Points, in no order, along strands that fork, close into loops and pass close to each other.
Points whose rows are less than 67 apart are linked; no others are. Some points are linked to none.
j_159: [ 26 -34  22 -21 -19  -2  26 -32 -24   5 -16  21  -5 -26  41   6 -10   4
 -19 -38]
j_529: [-19  -1   7  -6   4   7  -9   7  12 -20  14 -37  14  21 -19  -9  10 -16
  -9 -13]
j_521: [ 19 -25  11  19 -10 -18  19 -23  16   7 -11  26   6   7  15  -6  15  -9
  19 -11]
j_993: [ 11   1 -36  21 -46  21  10  15 -15  13 -21  -9  16 -24 -14   8   9 -17
  14  -9]
j_473: [ -1 -43  21 -31  23 -23  25 -24  -4  -6  -8  35  -7  -6  21   0  -6  25
 -22 -21]
j_163: [-19 -25  -2   1  42 -19   0   0 -18  -9 -17   0   5  -2  24 -15   9  19
   7 -23]
j_116: [-37  24 -19  -1  53 -14  -8   7  -6 -15  23  14  19  22 -21  -7  19   4
  24  25]
j_283: [ 15 -21   6  -3 -30 -11  49 -37 -22  14 -15  23   5 -14  -2  -4  10 -23
 -45 -39]
j_526: [ 19  18  22 -18   2   4 -22  27  10  -2  15   6 -31  17  -9 -11  -5  10
  15   4]
j_16: [-12 -23   4   1  -9 -17  35   1   5  -6   3 -16   5 -21  -5  -8  24  -8
 -10 -17]
j_69: [-20 -11  -7  12 -21 -24  41 -26   7   4 -12   0  16 -14 -10 -13  25 -21
 -18  -6]
j_175: [ 11  22  25 -38  36  15 -17  38  -6 -21   4  -4 -25  39 -26   7 -39  31
   3   7]
j_114: [  2  43  -9  25 -17   1 -25  21   1   7   1  -2   3   2 -21  -2  -2  -3
  23  -2]
j_826: [ 21 -17  24 -54   3   8 -36  -3  -1  -3  22  19 -22  12  19  20 -17  -9
   7 -16]
j_359: [-30 -16 -17   8  19 -16  32 -30   1 -11 -15  25 -18  -4   3 -14  12   0
   0   1]
j_265: [ -1  11   0  -3  -9  14  -7  25 -14  -3   9 -13 -30 -20 -11  10  14   3
  -2 -27]
j_228: [ 25  -8  -1  17   5 -13   8 -21  -8 -10   7  20  -8   4 -10  21  -6   1
 -38 -20]
j_903: [ -6 -35   9 -15  15 -18  31 -27 -14   3 -21  15 -10  -4  36   0  -9   6
 -24 -42]
j_208: [ 23  37 -14 -10 -36  22 -23  33  -2  40   4 -29 -13 -11   0   4  -5 -14
  15  17]
j_789: [-26   6  -2   3  50  17  -8  20  -8 -20 -12  -8  12  13  -5  22  -7  -3
  -4  15]
j_493: [ 27  -5  -7 -15  -4  -7  -9  19   2   0  -7  -1 -14  -5  12   7 -17 -25
  28  -9]
j_546: [ -3  24  -6  26  14  -2   7  15   5  -1   4 -38  40  -8  10  -8   5 -27
  13  40]
j_946: [-21  28 -21  24  -3   5 -13  -3  -2  -7   5 -12  -7   5   3  -4  -5  -5
  16   5]
j_305: [ 16  20 -29  31 -47  23 -11  22 -11  14 -20 -18  25 -26 -18  16   0 -16
   9  24]
j_61: [-38  19 -12  12  47  -7   8 -11 -12 -11  16  -1  26  14 -11 -20  30   2
   0  17]
j_732: [ 32   5 -10  -4 -33   9 -21  20  -4  33  -4  -8   1 -11  14  10 -12 -26
  31   1]
j_606: [  1 -24 -17   0 -24 -17  24 -29  10  18 -30  17  -2 -44  11   9  -7  -8
 -11   6]
j_706: [  1 -16 -17  24  -8  -9  17 -34   5  -6 -20  19 -15   5  17 -16  -4  -6
  19   0]
j_223: [ -3  -8  11  -3  -6   0 -29 -18  29  -9  -4  23  -7   4 -15  10 -13   9
 -13 -14]
j_482: [-20  50   0  24  -6  12 -12  13  10  -9  -4 -41  44  -8  -5 -13 -11 -11
  13  47]
j_539: [ -8 -20  -2  -3  16 -20   8 -14 -21  -1 -17  -7   8   6  21  -1  -1   7
 -21 -48]
j_144: [ 11 -18   4  -4 -18 -14  15 -30 -11   2  -2  15  -3 -15 -10  17 -11  -9
 -43 -47]
j_959: [-18 -20  -3 -14  53 -17  13  15 -19  -3  -4  18  13   0  -3  -3  18   3
   1 -17]
j_784: [  3 -16   5  11   5  12  -7   2   2 -23 -21 -18  -6  15  18   2 -12  -2
  -6  -8]
j_439: [-17  52   7   2  -8  19 -29  17  26   7  -7 -37  14   6 -11 -28 -15   0
  21  38]
j_717: [  4 -14  10 -24  24  -1  -7  22 -19 -19  20   1 -14  11   7  -3   7  35
  -9 -26]
j_481: [  9 -16  -6  14  -8   2  -7  -4   6  -5 -18 -35  12   2  13   0  -9 -10
 -11  25]
j_569: [-31  31   4   7  38  -1  -9  10  13 -23  15  -1  27  18 -11 -10  -9   3
  40  37]
j_818: [-27  -1 -23  18  29  -2   8 -12 -12  12 -17 -12  11 -21  14  -4  25 -15
 -12  19]
j_280: [  9 -42 -16  -3 -53 -14  24 -36  11  23  -9   1  -5 -21  14 -12   5 -16
 -15  -1]
j_858: [  4  11  13 -32  31   7 -14  25  -5 -19  19   5 -28  33 -14  -9 -12  39
  11  -4]
j_284: [ 50 -22  18 -10 -53  15 -14 -12  -4   0   4   0   3 -28  28  10 -17  16
  -3 -14]
j_51: [-13  39  30 -20  31  13 -16  40  18 -12  -5 -18  -2  21 -30 -24 -14  13
  11  46]
j_761: [ 14  23  -7  22   1  18   9  21 -25   9   5  -9 -14 -17 -18   8  29 -15
   1  -6]
j_418: [ -1  -3 -34  25 -45   4   7 -12 -10  -9 -17 -26   8 -19 -12  -6   1 -11
  -6 -16]
j_505: [ -8  -6 -18  35  13  -2   7  -8  -4 -16 -26 -26  31  -6  16 -10  11 -26
   0  36]
j_171: [-18  24   2 -30  24 -15 -34  33   5  -8   3 -26  -3  37 -14 -10  -8  -1
  19   2]
j_123: [  4   6  -8  10  35 -19   1   8  -6   9  21 -18  -1   8   5   8   1  12
 -21  28]
j_271: [  8 -30  23 -33  25  10  -2   7  11  -9  -1  25 -20  15   0   7  11   0
  -3  10]
j_962: [ 37 -27 -18   6 -61  -5   1 -32  -5  22   0  29 -10 -24  -6 -12  11  -5
  -6   5]
j_926: [-15  12  11 -15   3  13 -30  27  16   2  25 -23  18  35 -11   2  -4 -17
  10  -7]
j_590: [ 17  36  13   4  -4   7 -30  16   6  17  -4  -1 -18  11 -16   1 -16  18
   2  10]
j_994: [-23  13 -26  31 -11  26   2 -14  10   0   6 -11  15   5   8   8   8 -20
  14  12]
j_391: [ 27   7  19  -7 -33   8 -12  -5  20  -3  22   5 -24  11  -4 -13  11   5
  13 -12]
j_179: [ 40 -37  20  -1 -51  14  21 -28 -10   1 -14  25  -4 -27  22  11  -6  12
 -13 -27]
j_927: [ -7 -11  11  -3   5  -9 -18 -14  22   4   8  30   2  20  14  15 -22  17
   5 -11]
j_321: [ 13 -19  12  -2   2 -22  29 -17   3  13   7  45   2   1   4   0   8 -10
   7 -24]
j_869: [-20  62  24 -15  10   7 -23  32  22   8  -1 -18   8  17 -27 -14 -14  -6
  31  33]
j_599: [  1  -1  -5  33  23 -19  20 -32 -18  13  -6  21  10 -11  11 -11  21  15
 -27 -13]
j_913: [  8 -13  14  -1  16   9   2   1   8   2  11  22 -16   3 -13  -7  31   3
  -3  13]
j_356: [ -8 -15  13 -17   0 -21   8   6  11 -15  21 -11   6  13 -19 -10  13  -5
 -12 -24]
j_257: [ 10 -15   8   2 -21   9  -1 -13   4  24  13  10 -16 -14  15  18  -4  -9
  -9  -3]
j_506: [ -5  59   8   6 -35  33 -22  27  10  29 -27 -34  14   9  -7 -18 -34  -7
  30  32]
j_432: [  7 -38  15 -56  18   2   2  -9   7 -17  20  28 -30  20  14  19  -2  -4
   7  -3]
j_449: [-18   5 -16 -26  43 -14 -39   9   2  -4  12   2 -12  29 -16   3   7   0
   2 -15]
j_870: [-48  10 -21  14  11 -10  10 -20   1 -20   0   1 -13 -13  -1  -5   7  -9
  22  -9]
j_435: [ 13  53 -18   5 -48  20 -21  23   7  36  -5 -35   8  -8 -16   0 -23   3
  11  44]
j_961: [ 51  -1  21  -7 -38   9 -18  18  -8   0  -8   0 -21 -30  15  13 -22  14
  11  -2]
j_978: [ -3 -25  25 -25  21 -18   2 -18   3  -8   8  43   6  17  15  12 -18  33
  -4 -33]
j_604: [-22 -14  -9 -20  42  -9  15   5   3 -11  34  27 -10  14 -15  19 -16  27
  -8   5]
j_24: [-22 -10  -1  20  28  24   8  -1  -5 -24 -17   0  -5  11   7  22   1 -14
  -8  -1]
j_454: [-12   2 -29  35 -39 -12  23 -26  -8  -2 -11  -5  37 -32 -15 -20  20 -10
 -10   4]
j_157: [-18   6   3  40  20 -13   7 -15  11  -7   6  18  23   3  -8  10  -2   6
  -3  15]
j_403: [  4  26   5   4  18  10  -3  24  -1  21  22 -30   5   6  15  16  -9  16
  -1  31]
j_390: [-10 -14  -8  10  18 -11  20 -26 -12  27   8   1  13  -8  19   5  24  -2
 -36   4]
j_396: [ 27   0   5 -35 -11  -5 -35   7   0 -12  11 -12 -23   6  16  13 -30  -4
   8 -25]
j_30: [ -2  -8  -5   9   1   6  -7  -2  10   2 -10  28 -27 -31 -13  -7  24  15
 -12   6]
j_360: [-16  -7   4 -20  12   8   5  10 -12 -13  16   2 -21  -8  14  18   6  18
  -5 -24]
j_82: [-20  18  13 -15  32  -1  -6  28  30 -15  17   3   6  25 -27   1 -16  20
  16  38]
j_60: [-24 -16  -8 -14  59  -6  -1  29 -11 -22  -3   0  27  24  -7   7  -5   5
   9   2]
j_980: [ 44 -15 -16  16 -64  13  -3 -14  -4  15  -2   5   2  -3  -6  -8   7   3
  -2   5]
j_98: [ 15  15  -1  25  -5  13   7  32 -13  16  11 -27   2 -21   2   4  17  12
  -3  28]
j_34: [-15 -13   0  11 -23 -12  57 -36 -10   8 -28  16  -4 -16  -3 -15  13 -19
 -35 -16]
j_783: [ 28   0   2  11 -62  16  -7 -10  13  13  23  -8  -4   5   3 -12   8  12
   4   3]

A tip is a point with one link. Name the tips that can be reached along the links from each point below, in the order of the rows.
j_482 => j_61, j_223, j_599, j_961, j_30
j_359 => j_175, j_606, j_123, j_994, j_321
j_34 => j_228, j_305, j_449

Name the points in between on the shortest way along the links from the first point to the second, in order.
j_590; j_321 => j_114 j_946 j_870 j_359 j_706 j_521
j_159; j_24 => j_903 j_539 j_163 j_959 j_60 j_789
j_978; j_506 => j_473 j_903 j_539 j_163 j_959 j_60 j_789 j_24 j_784 j_481 j_505 j_546 j_482 j_439
j_208; j_61 => j_435 j_506 j_439 j_869 j_51 j_82 j_569 j_116
j_993; j_228 => j_418 j_454 j_69 j_34 j_283 j_144
j_569; j_30 => j_82 j_51 j_869 j_439 j_506 j_435 j_208 j_732 j_493 j_396 j_826 j_432 j_271 j_913
